Points, in no order, along strands that fork, close into loops and pass close to each other.
Points whose rows are less than 85.1 apart are linked; no others are. Some points are linked to none.
q_249: [-27.4  37.6  10.9  15.6 -26.2  22.7   5.4  24.2  15.9  18.3   7.1  -6.5
  16.5 -18.5 -40.6  42.8  -5.1  -6.9 -20.3   8.4  12.5  14.1  47.3]
q_15: [-11.2  21.4 -10.4 -11.4   8.5 -45.2 -24.9   6.7  -2.7 -25.8   9.5  18.8
 -26.2  16.4  46.3  13.0  12.8  25.6  -3.6  22.4  -2.0  -3.0  -5.6]
q_654: [  7.5  23.5 -42.5  18.9 -22.5  10.7 -10.2  -4.7   9.2  14.5 -13.8  22.7
  47.5  19.2  10.0 -10.5  -0.9  -1.3  20.0   9.0 -33.0  -5.7  -7.8]
q_430: [-14.6 -30.7  -7.4   3.9   3.4  21.5  10.8 -15.2  -2.7  -9.6 -18.4 -19.1
  -7.6 -21.9   7.8 -28.6 -21.8 -28.3  38.9   8.4 -16.3  -2.5  19.3]
q_611: [ -3.5 -32.6  17.2  -8.4  -7.6  -5.8   6.2  14.3  24.5  -4.9 -19.7  22.2
  -7.8   8.2  -4.2  -8.2  15.7  12.3   2.7 -21.9   9.5   3.1 -42.4]
q_242: [ -6.5  -8.3  22.1 -23.7  -2.4  19.7  22.3   1.2  -9.4  11.5  -9.8 -23.6
 -12.0  -3.4 -45.8  19.8  21.1   7.4  29.9  17.4 -14.9  18.2  41.6]
q_857: [-17.6  -5.3  -5.7  -0.8 -16.9  16.7  -7.8  -2.6  16.8  25.6 -29.1  13.3
  20.6 -20.3 -54.2  37.3  -4.7   4.0 -24.8  -8.1  -0.4  20.4  54.0]
q_432: [ 29.1   5.5 -11.5  27.0  -0.2  -1.7 -19.9  30.4  15.8  -8.8  16.4   1.6
  43.8  33.0  28.5  11.5  17.9  -7.7 -13.5  19.6  -1.4 -13.5 -39.3]
q_682: [ -4.6 -21.6  -1.6 -34.7  36.3 -26.8  10.5  -1.1  -2.2   1.1   1.7 -20.0
 -11.2 -13.8 -38.5  -2.9  16.0   3.7 -11.5 -28.0 -17.0  -5.9  32.8]
q_302: [-36.9   6.7  -1.6   9.9   1.7  -8.5 -28.3  11.7   5.8 -13.4 -17.1  29.9
  28.0 -21.8 -28.1   4.3 -22.1   8.3  13.1 -11.2   4.2   6.9  17.0]
q_917: [ 22.6   2.3  -1.4   5.6  16.1  -1.0 -28.9 -19.9   3.2  15.6  -0.4  17.8
   8.4 -38.8 -32.5   1.0   3.2   5.5  -4.2 -33.9 -25.7 -10.1   0.2]
q_740: [-16.3   0.8 -25.6  -9.8   5.6  42.0   2.5 -30.6   6.6 -14.6   2.1 -10.8
 -27.6 -23.3 -17.0  33.5  -4.5 -34.0 -24.5 -22.1  13.3  25.6  15.1]
q_85: [  3.3 -21.9  44.8  21.6 -25.2   5.4 -24.9  33.7  -5.6  19.5  -9.6 -17.2
  16.5   9.6   2.4 -16.1 -33.2  -4.7  10.5  25.9 -28.9  -7.1 -22.9]
q_43: [ -6.1  13.5   0.3  28.1   5.9 -11.7 -24.6  40.1   6.6 -25.0 -33.4  -4.7
  35.8   0.8 -10.3 -20.0 -28.2  -9.9  14.5  47.2  -9.5  14.5 -30.8]
q_115: [ -3.9  -4.5  26.3  15.2   1.0  -1.7   9.5 -11.4  11.1  39.4  23.2  -4.5
  -8.7 -46.1 -14.3   3.2 -24.2 -15.9  17.3 -17.9 -12.8   0.1  39.2]
q_987: [  3.6  14.6   0.4 -13.9  17.1 -33.3  -8.0   5.2  14.5  43.0   2.3   1.3
 -27.8  -5.1 -20.0  -1.7  24.4 -33.4  14.4  -8.0  23.8  -1.4  15.9]
q_21: [ 17.0  -9.2  17.2   3.9   7.5  25.6  -4.3 -24.6  26.2  20.7   1.2  10.5
  50.4 -13.4  -7.5  12.7  -9.1 -10.2   4.8  10.0 -28.5 -12.6  26.3]
q_638: [-28.5 -29.0  -7.7 -36.9   2.1  -9.9  -2.2 -31.0  -3.7 -37.2 -23.2   4.0
 -26.3 -13.4 -12.2  -2.3   0.9   1.4  -8.9 -27.2  23.9  -9.6  10.7]
q_142: [-12.6  -2.6  -0.6 -20.4 -21.2  26.3   4.4  21.9 -31.4  -4.9  22.8  20.0
   2.0 -12.9  40.4  -1.2 -21.5 -29.9  -3.5   3.4  -7.0 -12.5 -29.2]
q_333: [ 24.9   2.5 -28.0 -22.3   7.9  19.8  31.9  -6.9  -7.9  35.0   8.6   1.8
 -26.6  -2.7  38.0  -5.1  28.0  -6.5  22.2  37.7  20.0 -19.0 -31.5]
q_561: [-18.8 -12.7   3.0  19.2  -5.4 -22.7 -32.0  33.9   7.1  -7.2  -7.0  31.3
  43.7   3.8  -0.4   2.7 -15.1  30.7  33.5  -3.8  -1.0   0.4  -3.9]
q_70: [-20.8   9.7 -19.4  -5.1 -26.9  26.6  11.5  15.4 -13.0   6.0  -2.8 -16.6
 -22.2 -24.3 -26.0 -12.7   8.5 -16.9   4.3 -32.9 -13.5   2.6  27.8]
q_438: [-32.3  -5.6  13.5  18.8  13.7  26.8 -14.1  10.3  13.4  11.8   0.6 -16.3
  45.7  -7.8 -29.3  -3.1   8.8  38.8  -5.3  -0.3 -39.2 -13.0  52.2]
q_332: [-21.7  -6.3  23.1  15.0 -20.0   8.4  -6.8   6.7 -12.5  -0.1   2.1  -9.4
  45.1  -8.4  -8.7 -19.3 -17.4  -2.3 -13.7  19.9 -32.1 -11.5  57.3]
q_433: [ 34.4   8.6 -21.0  21.2 -17.2  -2.9  38.0   5.3 -31.3  -5.5  12.3  -5.6
   7.9  18.8  26.3 -41.8   9.5   9.8  -1.7   7.5   8.6 -17.0 -12.9]
q_593: [  6.4  25.4 -28.5  10.5  -1.7 -15.9  15.1 -16.5  16.6   5.3   3.4  14.9
  32.5 -35.0   4.6  -2.5 -32.8  -0.2   9.1   7.1 -12.3 -22.1  13.4]
q_512: [-34.5 -23.5   0.8  -1.5 -14.1 -13.5  -6.9  16.7  33.9  -2.3 -30.9  13.5
   4.9 -12.4 -10.5 -16.9  -7.3 -11.9   8.4  -3.8   1.3  -1.2  -6.0]
q_273: [ 20.9 -16.0 -20.2 -31.0  11.5  -7.0  22.1 -39.7 -17.0  17.0  15.3  -4.0
  -9.9  19.5   8.9  -2.0  27.1   1.0 -36.6 -22.0  23.4 -23.1  26.3]
q_179: [ 17.6  10.7 -42.6  -0.9 -20.9 -21.8  15.4 -15.9  18.0  20.5  -4.0  25.9
  21.7  -2.8  24.4  -1.8  -8.8  -4.0   2.1   5.7 -36.1 -27.7 -12.9]
q_794: [ 20.4  19.3  10.9  24.4  37.2  -8.9 -19.0 -18.0  24.9 -16.4  23.5   9.3
   9.4   3.0  16.0  -8.3 -10.2  -3.5  17.3   8.3 -10.1  25.9 -25.5]
q_707: [-12.5 -24.7  16.2  -0.5 -12.3  16.6  -3.7   2.7  21.6   4.9  -7.8  26.6
  18.0  16.3 -30.9  18.7  13.9 -18.2 -33.0 -29.6   1.5  27.6  28.4]
q_203: [-38.9   8.8 -28.2 -28.3  -9.8   9.9  19.1   4.9 -19.4 -16.7   6.9 -23.4
 -40.2   5.1   3.0 -11.7  27.5  -9.6  11.4 -16.9   2.0  -0.2  17.9]
q_858: [ 40.2  24.2  29.3   0.2   5.0  23.1  14.1 -27.8 -17.3  -2.8 -10.8  18.9
  13.2   5.9 -21.3  -9.7   0.9  -4.8 -32.1   5.8  18.9  32.5  -9.5]
q_728: [  2.8   8.7  19.5   8.4   4.3  37.1  11.9  -2.8   4.5   3.3   6.2 -30.2
   3.8 -22.2 -30.5  39.3  20.6  16.6   3.8  27.9 -32.4  16.8  66.5]
q_276: [ 13.6 -15.8   8.8   7.4 -28.3  13.7 -17.1  -0.2  24.0   0.8 -37.2   3.0
  34.1  30.1  20.4  -2.7   1.5  -5.2  13.2  41.5 -43.5  25.4 -25.0]
q_392: [ -9.2 -15.5  12.4  11.6  -8.1   8.0 -10.7  16.2   7.6   1.5  14.2 -23.4
  16.1  15.0 -21.6  -4.1  46.0  25.1   6.8 -14.0 -38.1  -5.3  45.0]
q_421: [  7.5   6.4   0.6  -7.2   3.4   2.9 -22.3  -6.9 -27.2 -32.1 -29.6  -4.8
   1.6  11.7 -13.0   6.1  12.7 -23.0 -12.2  22.0  39.6  -2.2  26.9]
q_683: [-27.1  -2.6 -16.6   2.1  15.3 -18.0  12.7  11.0 -19.0 -33.0   5.7  -5.6
  15.1  23.6  43.9  -1.2 -48.3  24.3 -12.8  10.8  39.3 -14.7 -47.5]
q_84: [ 25.4  22.8  22.3  -4.8 -18.1  15.2  10.1 -10.1 -11.2   7.2  -9.1   6.6
 -11.5  15.1  -0.3 -20.9   2.7   4.3 -12.7  14.7   9.9   5.7 -48.3]
q_314: [ 10.3 -17.6 -13.3   4.2   3.8   3.3 -22.9  -9.3 -32.8 -12.6 -33.2  17.2
   9.0 -20.1 -29.4  13.0   1.4  -7.8   7.6   8.8  15.1  -2.6  55.2]
q_487: [ 45.3  17.3  -2.6   4.4  18.8   7.0  19.4 -25.9 -17.7  14.6  -4.1  10.0
  -9.8 -16.1 -34.7  17.3 -12.2 -23.8 -40.1 -22.2  34.4  21.6  12.4]
q_2: [ -8.8  12.7  -3.4  11.3  13.1   7.2   1.5  28.8 -37.7  25.5   9.2 -25.3
  -7.3 -24.6 -40.7 -28.6   0.1  -8.3  -1.3 -16.9 -35.9   1.0  50.7]
q_582: [-26.0  -8.8  43.2 -20.4  -8.3 -20.0  -4.3  24.8  -1.0  29.0   9.0  21.1
 -13.9   7.4 -12.4   0.0 -34.9 -34.0  -6.2  -1.9  33.1  10.8 -21.8]
q_458: [-24.0   9.0 -12.3 -24.3  -7.4 -22.1   1.5 -32.8   2.3 -15.5 -16.2 -13.8
  16.2  35.3 -17.7 -28.6 -20.5  -3.4  -7.3 -15.9  15.3  -3.5  -1.6]
q_269: [  2.6  34.6  -9.3   0.1  -2.6 -42.9 -23.8  -1.7  -3.7   3.4  29.0  12.7
  -8.8  35.0  22.7  13.6  15.2  36.9  18.4  -4.6  11.2  -5.9  10.1]
q_993: [ 22.6   1.0  12.4  17.5  28.1 -10.8  -7.7 -22.7  28.7 -25.4  -3.4  -3.9
   3.6  22.1  29.8  -0.2 -14.3  15.3   8.3  25.8  17.8  13.0 -60.3]
q_626: [ 14.4  -4.1 -22.2  -8.3  -2.4  17.9  28.0  -9.0  29.3  22.2  13.4  -6.1
  -1.8 -20.4  22.2  11.8  11.5 -33.5  17.8  14.5   6.7 -30.9 -14.3]
q_417: [  3.6  -7.5  14.0  -0.3  22.8  -8.1  20.7   3.3  20.1  -0.3  25.0 -10.8
 -19.4  29.5  15.6 -20.7  23.1  -2.4 -28.2 -26.0  19.9  13.1 -19.9]
q_614: [  8.9 -14.5  17.2 -16.9   9.7 -32.2 -13.9  36.6  -2.5  31.0 -12.1  -1.0
 -17.4  62.7  23.6  12.1  -3.6   1.2   3.6  18.8   1.1   7.3 -67.6]
q_497: [ 29.6  -8.9  -2.0  30.8 -27.8  11.2  11.5   7.9  20.7 -21.4  -6.4   4.3
  28.6  12.2  18.8  -0.6  29.3  -2.7 -17.4   5.7  14.8  -9.4 -21.7]
q_930: [-19.8  16.9 -13.2  25.1  27.2   1.4 -15.5  30.9   8.3 -34.5 -15.1   9.6
  25.8  22.8  -9.2 -13.4   6.3 -11.9  15.4  21.1  -2.2  30.1 -10.3]
q_48: [ -7.1  -5.4  12.7  -9.2 -10.3 -10.8  32.7  -9.3  -6.8  -2.3  14.2 -14.0
  12.4   3.6 -11.1  -4.9 -24.8  14.9  39.6  -5.7  30.3 -18.2 -20.2]
q_790: [ -0.4 -19.9 -19.6 -10.7 -16.7  28.1 -14.1 -21.5  17.5 -20.5 -16.6  16.9
   7.7  16.1  -1.0  16.6  35.4 -27.8 -36.7 -25.2  -1.4  16.3  23.8]
q_447: [  5.8  12.6  19.1  -0.8  45.8 -20.6   2.1 -16.2   7.3 -20.9  21.8  23.4
   1.8  -7.9 -10.7   5.6 -18.4   1.3 -11.0 -14.9  13.5  27.6  -3.9]
q_949: [-17.5  -5.9  26.1  -4.4 -19.0  -7.4  25.5   1.7  18.7  28.3  15.7 -18.9
   2.1 -14.5 -14.3  -6.7 -29.8  -5.1  44.0   0.5  -5.5  -3.7   3.4]
q_548: [ 17.1  15.3   2.6  23.7  15.2 -49.2 -21.7  40.3  -8.5   6.3   8.4   6.6
   8.8  28.3  25.6  30.7 -40.8  25.6  12.1  10.0  -6.9  11.3 -55.9]
q_49: [  7.7   9.1  -5.0 -15.5  20.8 -13.2  10.7  32.8  -4.4  -7.5   5.1 -48.0
  -1.8 -20.2 -53.0  14.4  27.2   3.1 -16.7   3.1 -17.7  -6.8  44.8]
q_965: [ 10.4  36.8  -4.1 -14.5  -1.7  24.5  20.3   2.2 -19.7   5.7  25.8  -0.1
   3.0 -15.4 -16.5  21.2  27.1  16.8   3.7 -18.2  13.1 -12.5   3.4]
q_359: [  0.5  30.8   4.5  24.0  17.2   1.3 -20.8  29.3 -19.5  24.3 -10.0  -5.2
  34.7 -30.0 -62.5 -16.8   5.8  11.3 -16.0  -1.9 -19.3 -12.5  39.3]
q_525: [-36.7  -7.8  25.1  12.5  12.3  46.5 -12.5   6.8  24.5  24.8 -32.4   6.9
  14.0 -10.8 -13.0 -11.0  -4.9  -4.0  -3.8  34.4 -42.6  18.6  36.5]
q_977: [-16.1  11.9   9.7  16.0  14.5  11.1  -1.2  33.1  17.2   4.5 -11.5   3.8
   7.2 -45.9 -20.6   5.3  -6.5  -8.0   5.7  40.3 -41.5  12.4  32.9]
q_632: [  6.7 -17.0  15.2  19.1 -10.7  33.6 -13.3  15.2 -25.0   0.9  19.4  31.1
 -13.4 -11.0  28.0   1.9   6.5 -20.0   3.9 -18.3  25.6  -4.9 -14.0]
q_829: [  5.9  29.8  -5.3   8.4 -10.7 -28.9  -7.8 -27.5   7.6 -10.6   4.1  -7.4
  14.3  20.3   1.8 -12.3  -7.0 -11.2 -23.9   3.3   5.6  -6.9   9.1]
q_743: [-22.8 -10.0  -1.9   6.4   3.4 -16.8 -16.2  -8.5  -6.3   8.7  -9.1  14.2
 -23.8 -26.6 -27.4 -37.6  -5.8  21.6  33.9 -43.4 -15.5  23.7   5.8]
q_962: [  9.9   9.4  -8.6  16.9  34.1 -50.1  -9.0  25.5 -12.1   6.8  16.1  13.6
  -2.4  31.5  48.7   4.5 -36.2  -6.2 -12.3  24.3  12.7  11.5 -25.2]
q_971: [-20.8   6.4  24.3  22.7 -27.2  55.0  19.4  22.1  12.3  44.7   5.7 -13.6
   8.0 -26.5 -29.1  26.9   7.9   3.1   1.6  19.9 -20.5   9.3  63.7]
q_234: [ 12.7 -30.2  -3.7   3.7   6.7   9.0  32.1   1.6   1.1  13.4   3.4  19.3
 -16.7  13.5  48.7   6.0 -18.6  -4.9  -3.0  29.6  49.0   8.4 -37.6]
q_120: [ 22.9 -22.2 -18.8  -9.5   1.1  13.1  36.8 -11.5 -24.3 -28.8 -25.1  -2.9
 -15.1   3.3 -10.4   3.4  36.0  32.6 -26.4   7.8  51.5  -1.8  15.1]
q_414: [-17.8 -24.3  27.1 -20.7 -30.4  11.8  -3.0   8.2  -7.2 -23.8   4.4   6.7
   2.0 -14.2  41.4  19.0 -51.9  -9.4   4.0  29.5 -16.3 -15.8 -29.9]
q_28: [ -0.6  24.4  -1.5  31.6   2.6 -38.4 -25.9  -6.3  25.7   0.7  13.1 -19.2
  30.9 -14.3  16.8  -9.0 -31.8  -6.3   2.2  19.6 -11.1 -19.7  18.6]
q_538: [ -5.1  18.3 -33.0  10.6  31.6  19.2 -13.8  -2.0  -3.3  -5.4 -18.3 -14.4
  -6.1 -21.4 -48.4   1.3  18.2  18.6   4.2 -27.6 -50.8  34.0  30.1]
q_337: [-51.4   5.6   7.1  18.8 -20.1  41.5 -27.8  18.5   0.4  19.3 -11.6 -12.8
 -16.8 -35.0 -27.9 -18.9   2.5  10.4   8.1 -19.3 -25.8  -1.2  32.8]
q_460: [  2.6  -1.6 -11.9  -8.8   2.7  -7.0  13.1 -12.5 -29.3  -0.8  30.4  -7.4
 -23.2 -23.3  14.7  -2.4  -3.1 -16.2   2.1 -16.9  -1.7 -28.9  45.3]
q_912: [-18.8  27.4   6.6 -12.7  35.9  -5.5 -20.3 -20.7  -9.1 -15.0  -0.5  17.3
   7.3 -23.2 -40.2  21.5 -21.4   8.1   4.5 -20.8   7.1  21.7  17.5]
q_468: [  3.7  22.3 -22.5  20.2  29.4   5.8 -16.4  23.3  -2.0  -9.3  20.0   4.6
  19.1  21.2  10.5   1.9  23.2 -32.9   3.1  21.2  19.7   2.9 -13.4]
q_279: [ 13.5 -21.9 -18.4  11.6  -8.1  27.1   5.9 -13.4  -0.3  -4.2  -3.0 -10.3
  -0.3 -26.5  16.6 -16.5  -9.4 -49.9  13.9  -7.2  14.0 -23.1   5.5]
q_518: [  0.1  -4.6  -9.5   7.7  24.9   8.4   5.8 -26.3  17.2 -40.3 -15.0  23.9
   7.6  12.3  41.0   1.2   7.4  22.9 -33.0  13.8  29.4   8.6 -35.4]
q_540: [ 18.3  18.0 -15.3   2.8  -7.4  24.6 -24.5 -16.6  -5.7  -6.8 -22.0   5.4
  17.9 -11.4 -38.4 -23.9  19.7  -5.6   1.3 -27.1 -24.3  -4.8 -11.4]
q_352: [ 19.5  23.8   1.6 -19.6  29.1 -22.2 -16.4 -29.7  -1.6  31.4  -2.6   5.1
 -41.0  20.4  -1.0  -6.1  15.3 -27.3  -6.0  16.8  29.4   3.3 -13.8]
q_188: [-24.6  23.2  -8.7 -34.5 -35.9  15.3   2.2 -32.0  25.3  11.4  -0.4  15.0
 -19.5  -6.3  19.1  21.7   7.9  -3.6  -1.3  -6.6  -4.2  -2.7 -13.2]
q_786: [-12.6  -3.7   7.3  21.6 -26.8  -4.2  -8.6  33.4 -17.1   8.4  20.3 -15.1
  12.6 -13.7  20.7 -11.8 -14.5  -2.8  11.4  19.9 -24.9 -20.6  35.5]
q_804: [ 14.6 -11.5  -6.6   7.9 -22.3  24.1   8.4  -3.5 -34.6 -29.4 -20.7 -20.6
  -2.3  16.7 -27.5   9.2  41.0  -0.2  -4.5  -1.4  27.2   7.0  33.6]
q_797: [  4.5   5.5  -8.2   7.6  -9.7  35.5 -13.9   7.1  12.8 -14.1 -20.9  -3.9
   7.0  -3.0 -29.7 -15.1  25.2 -25.2 -13.1 -27.6  21.4  -0.6 -24.0]
q_716: [ 15.4 -18.1  21.3   9.3 -31.6 -22.7  17.8  12.3  -3.2 -13.7 -12.6 -26.7
 -19.8  22.2  34.7  -7.2 -46.9  24.0 -22.6  -1.7 -25.6   3.0 -68.9]
q_539: [  2.2  10.0  18.8 -13.1 -18.1  28.1   5.0  -9.2 -14.1  -8.0  28.8   8.2
  11.9   3.2  12.9  17.9 -10.2  35.6  46.8  -4.3  14.8 -18.6 -44.6]
q_177: [ 17.6  11.8   4.9  -4.5   0.0  -0.3   7.5 -25.8  -6.7  26.0  12.7  16.0
   3.7 -29.8 -20.4  21.8 -30.7 -28.7  -3.9 -15.7  28.2   0.8  23.5]
q_135: [  8.3   6.6 -15.4   7.1 -10.9   5.5   0.7 -15.4  30.1   4.1 -28.9   9.1
  15.2   9.9  -3.6 -22.0   4.4   4.8  40.0  16.3 -39.2  19.4  -8.3]
q_657: [  4.7 -11.4  -4.4  25.0   6.4  41.8 -10.8   7.7  -1.7 -29.8  18.4  29.8
 -27.8  -4.2  35.1   4.9  32.9  -1.7 -15.0 -24.7  34.5  22.2 -15.3]
q_191: [ -9.8 -28.7  16.3   3.9  -5.0 -11.1 -14.6   1.2  20.4  11.4  17.5   8.1
  -5.2  18.3  49.7  27.7 -21.5 -13.2  48.2  24.5 -20.5   7.4   3.5]
q_823: [ 36.7 -35.6  17.1   7.0   8.0 -27.9  12.6  15.5 -17.1  -2.6  -3.4 -39.3
 -22.5   9.1  65.9  14.2 -49.0  41.0 -16.1   4.3  -7.1 -10.8 -77.1]
q_199: [ 13.5   5.8   0.1  16.8  10.9 -27.2   4.7  37.0  -3.6  -8.1  -9.3  -8.0
  15.3  18.4  -4.5  -2.5 -26.8  17.1  29.6  31.3   1.4  15.8 -66.6]
q_909: [-31.5 -27.1   1.8 -33.3 -11.6 -21.2 -27.5  -4.9  -9.2 -35.7 -24.7  20.3
 -12.4   3.9  17.4 -11.0   0.5  22.6  11.5 -10.2  15.1 -18.1  -6.1]
q_616: [ 18.4   3.3 -17.7  -2.5  -1.5 -18.1  29.7 -16.2 -12.4  26.0  34.1 -12.2
   4.6  30.9  28.4 -14.8  18.7   8.5  -6.1 -10.3  25.5 -29.1   6.0]
q_292: [ 31.0  -3.6  20.3   0.7  -6.1   7.5   1.8 -14.4  -5.9  -6.2  20.3 -15.1
  -8.9  -0.3 -13.7   8.1  38.6   8.7  -0.6 -19.3 -29.3   4.9  39.3]
q_775: [  4.7  13.1 -21.1 -15.6   5.6  29.4  20.9 -14.7 -16.5  14.1   6.7  -5.8
 -40.2  12.9  15.9 -19.4  44.3  11.2  -0.5  -1.9  28.4 -10.5 -27.3]
q_715: [  2.9 -22.9  -9.2  21.8 -31.7 -56.4 -16.1  33.7  18.5   6.2 -12.3  28.6
  29.9  17.0  13.2   6.7 -22.0  38.4  11.4   3.5 -21.8   2.0 -14.4]
q_209: [  1.8  11.1  20.3  -4.0  27.2  21.1 -23.3  -5.6   4.0  -4.3   0.5   4.7
  -1.2 -52.9 -40.1  17.5 -12.4 -10.7 -18.1 -15.3 -31.0  15.8  14.9]
q_312: [ 19.0 -17.3  -8.7 -33.5  36.9  -6.5  33.2 -19.9 -26.5   3.3  32.6  -3.8
 -16.3 -17.3 -12.4  21.0   6.3  10.5 -22.5 -37.9   5.1 -15.3  38.9]
q_307: [  0.2 -18.2   5.8 -18.0 -11.4 -38.9 -10.9  43.9 -17.5  12.3 -13.3  -0.5
 -12.2  29.4  16.2 -20.8  -2.4  -9.1  -4.0  10.3  14.8 -25.2 -46.4]
q_339: [ -7.3  18.5   3.4 -30.6  24.2   2.3   0.5 -10.4  -4.7  28.7   3.2  10.2
 -49.5  24.9  27.7  -9.2  25.2   6.7  -5.8  17.6  32.8  15.7 -42.3]
q_370: [-28.9 -20.3  -5.2 -19.3 -10.2 -27.4 -10.6  22.3 -25.8  -5.0 -17.4  17.9
 -40.7  13.9  22.1 -20.7   6.9  -8.1 -11.7  -7.5  40.1 -16.4 -18.7]
q_606: [-26.5  -3.1 -38.6 -21.4   3.6  14.8 -13.9 -39.4 -10.6 -31.0 -19.3   9.5
 -31.9 -13.7 -11.6  36.6   2.5   5.1 -14.6 -39.5  40.2  14.6  13.6]
q_502: [-24.8 -14.2   2.4 -31.1  -7.1   3.8  15.1 -47.6  -6.4  -9.8 -14.6  -2.2
 -22.3  14.3  -2.4 -21.1 -17.9 -15.7  -0.2 -12.9  33.4  11.0  -6.7]
q_764: [  5.8   9.1  26.3  24.5   2.4 -25.6 -17.1  -1.6  13.5   2.1  35.2 -22.2
 -10.8 -13.3  -1.6 -16.6  -8.0  15.4  24.0 -36.3   2.7 -10.9  -0.3]
q_877: [  8.7  12.1  11.0 -11.8 -39.3  -2.9   1.2  -2.4  -4.0  -6.5  10.3   7.4
   0.6  16.3  22.7   6.4   1.5  33.0   9.2   2.8 -17.0 -14.6 -42.7]
q_342: [ 24.4   4.1  -9.7   2.3  36.0   1.1  35.3   2.6  -7.1  -2.5  11.8 -23.6
 -31.9  15.6 -19.2  -7.3  46.8  -1.7 -35.1 -17.2  18.0  26.8   9.7]
q_103: [-12.4  -1.6  -1.2  21.7 -13.5 -27.6 -21.8 -20.1   4.9  -4.2   0.6  13.9
  -9.4 -18.1  14.1 -17.0 -30.6  22.2  40.6 -24.8  -2.5  -5.3  -5.1]
q_686: [ 21.7 -20.4  23.8 -13.9  18.9 -12.0   2.4  35.2 -17.7 -17.6  18.9 -34.8
  20.1  22.3  41.5  28.1 -45.0  24.7  -7.5  18.6 -23.3 -12.5 -69.8]
q_709: [ -7.7 -36.8  30.1   7.7 -29.7 -26.8  26.6  38.6  26.0   0.4  15.5 -33.2
  -2.9  18.2  25.0   5.4 -35.0   5.5  -7.2  -9.8 -21.4  -0.1 -52.2]
q_994: [ 10.8 -16.2  15.2 -14.4 -18.6   1.6 -10.7  -8.6  24.1  24.9 -18.4   7.5
  40.1  16.4   8.5  16.7 -21.7 -24.6  10.3  38.1 -23.7  -9.2  -7.4]
q_253: [ 32.5  25.9  16.8  -4.3   9.8  15.1   0.4  -7.4 -28.5  -2.2  15.9 -34.5
  -8.6  11.0 -24.6 -34.9  33.2   3.2   0.1 -15.9 -21.2   2.3   8.1]
q_562: [ 22.0   8.1  19.7  -4.8  22.9 -18.6  -4.4 -21.9 -18.5  -7.9  23.8 -32.3
 -24.8  -8.1 -15.9 -32.6   3.6   2.1   5.9 -34.9  -3.8 -25.0  -6.5]
q_11: [ 18.5  -9.9 -12.1   6.4 -21.3  -6.6  20.0  19.2 -33.8   6.9  10.8 -20.2
  12.7   0.1  16.9 -32.8  -2.8 -15.4  22.9  13.4 -22.8 -34.8  -0.8]
q_443: [-27.8  -7.0   0.7  19.4  -8.1  46.3 -36.7   7.0  23.7   4.8 -27.8  13.4
 -12.4 -18.1 -16.6  -4.7  17.9 -15.2  21.7   3.7 -37.0  21.3   7.2]
q_428: [ -4.4 -34.3 -10.3 -13.2  -0.7   4.3  -1.6 -36.8   5.5  -6.8 -29.4   3.1
  12.0   9.2   2.4 -25.8  -7.1  -2.6  32.1   6.2 -40.6 -10.1  17.7]
q_701: [-21.9   9.3 -23.0  24.2  -2.3  -9.1   9.5   7.7  16.7  13.2 -25.4  10.4
  15.2 -48.3  -3.5  -8.0 -22.9  10.4  13.4  40.1 -27.4 -10.5  39.7]
q_691: [ 29.5 -23.2 -29.4 -29.4  10.6   6.8  15.5 -31.7 -44.3 -14.6 -24.6  18.5
  -8.9  -8.9 -17.2  20.6  20.6  15.2  -7.9   6.0  10.2  -8.7  37.4]
q_463: [ 14.1  18.4   2.4  -1.1  30.4  -3.3  17.3  19.8  -4.0 -18.8  30.3 -15.4
 -20.3 -16.5 -30.9  32.8  26.4  11.5 -40.4  -8.8   6.5  22.1  26.5]
q_245: [ -2.0 -20.3   7.0 -12.0  -6.9 -12.1  24.1   1.1   9.1 -23.5 -21.1  42.6
  -6.9  10.3  17.4   0.9   8.9  17.6 -22.8   8.0  26.0  17.3 -14.8]
q_60: [  9.4  -1.6 -21.1   3.7  -8.2  21.3   1.0 -28.2  23.3 -13.1 -13.5  -7.9
  13.9  19.4   2.3   3.0  44.5  -5.9 -33.7 -23.1  31.7 -10.6  -0.7]
q_482: [  9.0  20.3  -0.9   9.8  30.5 -49.8  -5.9   9.6   0.9   1.5  29.1  -1.4
 -42.7  25.3  50.3 -12.8   7.5  -0.6 -17.3  33.8  10.2   5.7 -23.4]
q_589: [ -9.8  11.9  -9.4 -21.9 -30.1  21.0  22.2 -44.5  20.1  -8.8  -7.3  -5.0
 -45.6 -12.8   0.6  33.3  10.1  -5.0 -18.6  -0.8  16.7  15.5  18.1]
q_865: [ -1.0 -12.7  11.0  10.8 -12.5 -29.3   9.4  19.5  40.5   8.9  23.9 -11.5
 -18.3  11.6  37.1  -1.8  -5.1  -8.3 -23.4  -1.4  17.4  -4.5 -43.2]
q_101: [-44.3  10.4 -24.6 -34.6 -28.4  13.2  14.3  -4.9  16.1 -13.2   7.6 -11.4
 -15.6  10.8  18.1  14.1  23.3   8.0  13.4  -0.6  17.3 -22.6 -14.9]
q_958: [  3.0  35.3  -8.4 -16.9  37.1 -19.4  -2.2  -4.1 -16.2  20.6  40.1   5.3
  17.4  28.7  -0.3  19.6   6.1 -16.4 -10.8  -1.8  -2.8   4.0  30.5]

A piece is two or more points that can be reached from each other along the links. Count, over all rows, the pieces, the separate loops (a circle has one, a figure eight two, a Y none), the forks (points with three links) and the tips (points with one).
pieces => 6
loops => 4
forks => 8
tips => 12

A fork is a point with three links, a tip a point with one. Leave the first point through the second and follow the links. Name the first fork or tip that comes.
q_292 / q_392 => q_312
q_312 / q_273 => q_743
q_432 / q_468 => q_269
q_15 / q_482 => q_60
q_987 / q_352 => q_135

A tip is a point with one link. Name the tips that can be reached along the links from each point below, in the order of the rows.
q_199 => q_242, q_269, q_715
q_638 => q_987, q_21, q_614, q_359
q_11 => q_743, q_460, q_686
q_632 => q_414, q_657
